Each row is a point on a landscape with many valleys, with its height.
A ball rolls from a point to the lowest of its 2 nearest points, and stops where none of them is lower. Distance is the straight distance between rows; heights are no part of it.
j606 (h 510): [157 146 205 131  90  90 133 135 145 150  74  69 165  88 143 112 158  86
 112 126 136 113 115  84 158 119 132 147  73 101 175  83 106 183 125 151
 107 169]
j34 (h 477): [157 181 144 144 200 100 134 135  79 125 125  85  99 149 181  99  44 149
 140 126 107 135  84 134 138 145 103 154 179 188 161 108  70 154 116 110
 128  54]
j919 (h 311): [172 153  78 101 166  79 144 128 165 143 143 106 133 156 148 105  97 148
 127 172  78 140  97 121  95  95 164 115 111 172 160 149 130 118 128 109
 144 113]
j208 (h 371): [ 99  45 127 125 132 121 145 145 104 148  92 129 126 143 147  80 134 163
  93  92 145  89  82 111 193 172 131 176 153 169 144 157  55 133 146 147
 141  97]
j618 (h 267): [102 143 205 123 123 141 132 113  67 101  97 107 130 129 195 176 124 110
 119 166 186 112 124 164 125 101  86 124 134 130 121 119 120 118 139  82
 114 103]
j752 (h 260): [106 102 162 120 137 132 136 165  96 152 107 132  87 106 124  84 113 155
 111  86  99  71 112 151 149 157 107 149 213 145 110 184 117 126 144  97
 127 102]
j808 (h 396): [167 197 123 122 177 130 111 113 109  92 173 102 122 169  96 121  91  82
 166 142 137 193 113  99  70 119 135  92 123 130 120 146 146 135 111 142
 124 124]
j361 (h 567): [137 185 136 153 127 120 143 155 196 193 125 123 118  75  94  80 160 148
 134 100  63 109 157 121 152 163 144 156 134 100 147  87 124 183 123 142
 135 133]
j835 (h 778): [160 211 131 159 107 136 156 115 172 129 118 131 152  84  91 122 147  94
 165 151 136 159 164  92 137 150 113  97  96  54 127  75 165 175  80 175
 114 151]
j48 (h 555): [143 166 152 149 100 110 156 148 181 187  92 128 136  69 107  94 196 123
 106 130  89 105 162  99 166 157 139 138 102  80 143  92 121 180 120 127
 122 157]
j284 (h 515): [ 85 104 100 129  93 149 140 118 168 150 125 167 148 116  82 127 214 150
 110 123 167  93 183 167 146 157 120 118 115  97 120 101 118 149 134 141
 134 138]
j909 (h 428): [148 202 156 121 182 125 117 130 116 107 144  85 136 151 124 126 103  89
 157 145 159 165 121 105  87 131 139 113 112 131 143 112 131 143 122 129
 130 103]
j715 (h 345): [115 162  99 145 139 118 149 161 171 148  99 106 151 125 150  95 152 174
 133 106 138 123 121 123 162 134 125 167 118 160 161  63  71 149 125 160
 142 104]
j685 (h 514): [136 118 113 128 159 100 163 121 128 133  92 114 160 152 196  77 117 156
 101 164 142  95  98 111 150 140 114 129 129 183 163 133  57 119 132 128
 155  83]
j448 (h 325): [136  60 186 107 118 107 129 118  94 126  77 116 139 139 213 137 111 110
  72 156 148  93 100 111 137 115 129 169 104 158 145 157 104  87 148  81
 129 124]
j359 (h 768): [156 215 101 169 130 139 138 103 172 143 161 140 141 101  86 114 152 109
 152 135 103 171 164 104 113 146 134  86  95  72  95  90 153 164  91 173
 127 147]
j120 (h 531): [132 184 114 119 138 140 145 123 103 139 163 150  78 116 105 100  85 135
 148 149  96 105 136 187 132 138  94  82 190 112  98 142 157 154 128  96
 116 105]
j830 (h 690): [ 86 100 184 129 117 151  93 134 111 137 134  97 154 114  77 155 189 113
 142  81 204 136 116  97 134 148 145 143  97  96 114 127 121 133 141 177
 114 159]
j78 (h 327): [140  53 135 104 133  97 129 132 131 155  82 132 136 118 178 109 157 124
  57 138 107 110 116  91 139 127 174 179  98 164 139 155  99 110 143  83
 137 141]
j285 (h 490): [ 95  84  41 120  76 145 142  93 178 119 145 181 142 143  72 135 179 150
 116 123 138 116 178 169 142 134 123  76 128 113 117 141 146 121 113 149
 134 151]
j200 (h 588): [143 147  63 138  96 163 139 103  89  66 159 179  72 139 120 155  57 110
 173 144 112 172 148 165 116  99  90  67 148 107  88 132 166 102 108 110
 112 143]
j140 (h 757): [141 179 107 169 139 143 102  78 162 132 171 146 141 107  89 121 177 119
 136 108 105 195 147  83 101 128 147  91  93  77  65 118 150 140  95 174
 147 155]
j68 (h 313): [153 123 102 123 140 121 140 106 138 106 133 137 164 162 142 127 126  99
 125 187 114 158 126 102  80 104 147  85  97 123 116 178 164  91 105 118
 138 143]
j647 (h 513): [145 200 135 125 167 123 143 150 101 151 144 120  84 129 121  92  78 153
 144 140  91  92 120 169 134 146  98 118 187 140 123 123 126 170 135  96
 129  83]
j302 (h 741): [118 159 142 167 129 172  66  72 116 121 167 146 134  88 108 142 170 123
 161  81 131 197 141  88 108 128 134 123 119  72  60 120 172 126 120 164
 138 142]
j675 (h 291): [101 128 169 128 141 140 139 155  83 144  88 123 104 119 169 107 112 157
 116 114 135  77 116 161 159 150  87 161 180 144 121 136  95 132 127  99
 130  78]
j867 (h 393): [ 94  24 126 101 122 104 136 162 113 143 132 132 117 160 102 100 114 140
  86  93 163  79  76 104 171 175 148 164 148 156 149 189  74 134 158 158
 146 110]
j862 (h 310): [116  24 103 128  92 129 127 110 137 122 105 170 181 135 122 178 180 118
  86 163 148 118 159 115 126 116 152 123  62 116 129 134 153  99 128 110
 126 152]
j201 (h 527): [134 144 121 115 138 108 175 132 141 137 112 118 167 153 153  98 144 128
 105 188 156  89 128 117 123 139 121 106 112 137 149 134  95 133 137 121
 149 106]
j552 (h 534): [ 89 125 128 130 101 162 110 111 159 145 114 147 140 103 121 155 194 153
 128 116 156 126 176 176 130 113 124 150 122 113 123  76 133 129 134 127
 136 131]
j559 (h 647): [100  29 146 152  97 157  90 136 120  96 144 160 128 121  86 178 129 117
 129  69 143 137 141 102 123 147 142 142 143 106 102 169 181  66 143 167
 114 177]
j701 (h 314): [134 166 103 144 161 125 133 147 128 134 120 131 133 130 179 131 111 194
 145 126 116 148 120 161 148 113 126 185 145 189 149  42  80 147 122 122
 137  73]
j568 (h 278): [146  94  75 113 138  90 153 136 157 143 107 134 136 134 160  98 118 158
  99 165  64  98 121 131 123 103 146 114 128 171 151 158 134 103 136  86
 155 116]
j479 (h 541): [144 153 118 136 128 104 179 144 163 176  89 133 163  99 140  71 172 138
 102 172 114  61 142 101 160 156 118 108 111 120 148 103  98 167 140 120
 141 122]
j428 (h 347): [123  59 122 121 139 109 126 125 122 160  84 126 133 119 179  75 165 151
  69 113 109 118  92  89 177 147 154 189 119 175 140 130  60 127 143 115
 142 128]
j634 (h 443): [104  69 164 112 112 127 153 149  91 137 134 140 145 164 106 142 132  86
 106 154 231  60 102 134 142 172 103 118 123  98 126 168  90 153 146 155
 119 102]
j536 (h 402): [104 153  79 107 133 122  96 155 203 137 143 108 117 143  85 134 153 185
 158  58 116 167 135 158 120 105 156 163 152 154 152  82  96 140 132 167
 145 138]
j87 (h 497): [157 118 170 133  77  76 145 136 151 166  77 104 189 102 139 119 184 106
  74 141 154  98 123  93 177 119 136 124  54 103 170  74  85 189 137 156
 112 183]
j219 (h 276): [124  77  87 120 115 129 153 109 134 115 126 160 177 159 114 143 160 108
  98 184 148 129 146 111 107 128 140  87  81 119 112 166 153  99 112 133
 136 143]
j844 (h 544): [146 166 191 137 158 117  88 114 136 159 133  73 146  89 152 139 172 108
 135 129 114 161 119  98 102 105 169 163  77 113 124  90 132 144 139 118
 124 125]
j533 (h 706): [ 93 135 182 140 122 168 106 127  84 113 129 108 139 112 114 156 163  96
 157 102 215 138 126 127 126 141 101 123 121 100 105 125 135 131 130 158
 108 132]
j266 (h 435): [125 138  41  96 106 118 106 129 204 116 158 131 107 156  79 159 147 169
 166  86  93 150 140 168 116  84 138 119 152 141 160 109 121 125 124 149
 130 159]
j107 (h 346): [159 130 121 100 167  91 132 126 141 120 127  96 156 166 162 122  95 103
 123 176 125 153 108  96  74 104 165 117  91 154 156 172 134  82 121 112
 142 126]
j821 (h 676): [120 101 141 106 123 136 117 146 119 114 159 116  89 132  80 111 103  92
 133  79  89 122  97 113 105 139 142 119 177 134 106 222 165 101 121 139
  96 159]
j4 (h 601): [123  88 121 153 122 150  81 161 153 132 136 135  96 123 137 162  70 130
 139  87  55 123 169 159 110 104 136 155 123 138 137 113 180  64 152  95
 118 168]
j782 (h 482): [125  98 167 122  99 108 136 128 119 140  96 107 181 135 171 130 176 123
  75 148 188  81 105 123 165 106 116 134  62 138 157  82  60 162 157 142
 120 148]
j537 (h 613): [129 101 101 156  93 156 103  92 122  80 165 172 126 127 101 135 121 109
 115  93 107 161 127  75 109 130 129  98 122  92  53 196 190  96 108 169
 145 181]
j999 (h 375): [111 173 112 119 145 120 121 159 175 142 132  98 126 129  99 115 149 156
 152  85 139 146 130 136 127 131 152 151 120 146 145  87 110 146 128 164
 144 124]
j983 (h 528): [158 177 212 140 150 111 109 131 132 153 111  54 137  84 156 107 132  97
 131 116 115 128 117  85 120 134 141 175  83 112 156  81 120 176 131 128
 117 127]
j114 (h 693): [109  91 135 106 111 135 119 134 132 125 180 143 102 130  56  92 143 101
 119  71  87 109 113 100 125 163 145 105 185 112  88 223 150 124 122 162
 100 182]
j261 (h 674): [134 169  87 126 135 123 165 116 138 137 134 159 138 124 146 124 119 178
 123 212  97 104 156 186 129 115 110  97 148 135 124  95 146 139 132  67
 138  88]
j436 (h 301): [136  45  86 124 129  94 136 145 150 145  85 151 135 123 160 105 125 156
  79 128  57  90 143 112 143 118 154 147 113 172 155 151 133  91 139  76
 157 138]
j193 (h 498): [148 124 110 138 185 100 148 113 110 130 103 105 133 149 206  80  72 164
 121 154  99 127  73 122 156 127 111 133 158 194 162 137  67 110 121 117
 145  67]
j641 (h 661): [134 214 102 124 149 133 159 116 124 103 158 162 127 139 126 145 108 139
 151 212 133 154 153 171 112 112 108  83 132 127 116  82 148 141 127  91
 122 101]
j759 (h 302): [102 149 193 125 126 132 147 149  82 133  92  99 124 129 180 124 123 127
 112 133 182  68 120 153 158 147  68 138 147 134 133 121  74 150 133 107
 115  90]
j798 (h 495): [166 170 130 132 179 105 121 141  70 143 147 102  77 140 147 112  49 172
 144 123  64 112  90 154 130 137 110 152 195 181 136 129 109 164 129  91
 128  71]
j937 (h 456): [144 201 166 129 183 109 139 147 116 116 121  77 117 142 168 104  82 123
 140 137 147 129 108 118 122 146 115 152 130 154 165  93  86 159 122 119
 131  81]
j491 (h 625): [102  97 155 132 114 155  97 162 114 119 108 128  91 123 144 173  97 144
 150  80 129 138 150 174 119 114 130 177 156 140 134 120 156  80 137 105
 136 119]
j923 (h 557): [126 168 108 135 116 172 139  97  86 104 168 172  70 115 108 111  82 108
 153 127 127 144 142 173 118 137  88  79 183  97  67 155 160 129 106 118
 105 125]
j357 (h 464): [106 111  43 110  95 132 129 112 194 121 159 151 126 153  77 141 167 150
 142 105 106 143 157 154 126 103 141  88 141 125 130 138 149 114 112 155
 129 171]
j406 (h 576): [135 101 109 147 124 144 107 110 152 132 131 157 124 108 144 170 117 129
 128 145  71 159 174 146  99  93 154 136 106 117 117 112 197  76 126  88
 138 144]
j362 (h 350): [168 165 102 131 147 131 119  92 121  96 165 144 131 154 120 125  97  90
 141 176  84 187 116  97  70  98 143  91 109 118  94 170 178 110 104 129
 133 141]
j38 (h 643): [ 92  49 164 142 102 162  99 151  99 113 106 137 119 115 126 191 122 124
 140  88 162 129 148 140 126 124 130 165 136 130 127 142 172  61 146 123
 114 148]
j79 (h 672): [125 143 100  92 135 118 108 162 118 106 156  99  56 155  93 141  80 131
 181  73 101 135  92 150 118 105 125 131 176 160 149 159 127 132 126 126
 110 124]
j632 (h 655): [125 111 103 109 120 128 117 164 112 101 147 107  65 153 106 147  65 109
 160  88  93 115 100 143 117 112 112 110 172 142 143 186 155  90 131 119
  99 153]
j605 (h 641): [161 172  83 111 136 123 131 122 109  82 163 163 103 154 113 190  74 146
 174 174 106 202 145 171 106  86 129 101 123 152 140  76 152 113 137  94
 122 122]
j493 (h 465): [116  56 181 107 106 116 127 136  96 144 114 119 158 143 130 145 161  99
  81 143 204  74  95 114 157 136 132 148  90 116 137 125  74 155 164 142
 116 134]
j179 (h 583): [124 148 115 144 110 180 127  86  95  85 161 171 106 116 108 113 116  98
 137 107 144 154 131 130 113 143 103  88 154  93  51 173 169 126 101 156
 133 144]
j252 (h 671): [ 77  51 166 113 115 142  88 143 122 118 153 111 140 136  63 165 160 129
 135  51 183 147 114  95 124 153 178 165 139 113 115 172 141 107 143 180
 121 159]
j211 (h 556): [115 105 116 148 106 167  97  96 150 130 120 167 127  94 138 181 154 148
 141 134 115 160 193 188 114  94 136 146 125 102 115  82 176  94 129  99
 140 130]
j324 (h 421): [103  56 140  98 123 115 152 159  95 134 143 141 118 175  85 123 104 107
 104 124 202  67  90 127 143 179 121 127 157 125 139 208 101 137 149 160
 125 100]
j893 (h 614): [161 147  50 141  94 157 117  91 113  68 174 183  94 135 115 179  68 130
 179 137  95 203 163 161 107  87 112  87 124 112 101  93 167 108 123 119
 123 160]
j540 (h 724): [110 158 162 150 136 168  72 101  90 101 144 127 138 108 125 167 159 113
 175 104 178 194 135 109 111 111 120 117 121  93  86 108 163 112 128 150
 124 126]
j805 (h 300): [128  91 209 117 121 126 120 113  72 110  95 102 145 136 203 171 109  89
  99 163 170 109 104 122 109 106 114 144 112 131 136 157 130  85 146  86
 118 120]
j789 (h 787): [168 223 148 138 108 123 182 127 162 129 107 122 155  90 121 129 121  99
 164 184 141 130 158 108 144 141 106 111 115  81 165  65 162 185  92 148
 106 126]

Call two points neighbours if one is among the 2 nearest of the other. Go from one point of each pair to the other, from neighbour to neighbour, staying as low as possible. Name the highest point that can't be avoided.
j752, j701 -> j937
j568, j618 -> j78
j568, j632 -> j114
j752, j618 -> j759
j219, j752 -> j107

Where does a ball stop that starts at each point below?
j359 -> j701
j87 -> j568
j208 -> j568
j285 -> j701
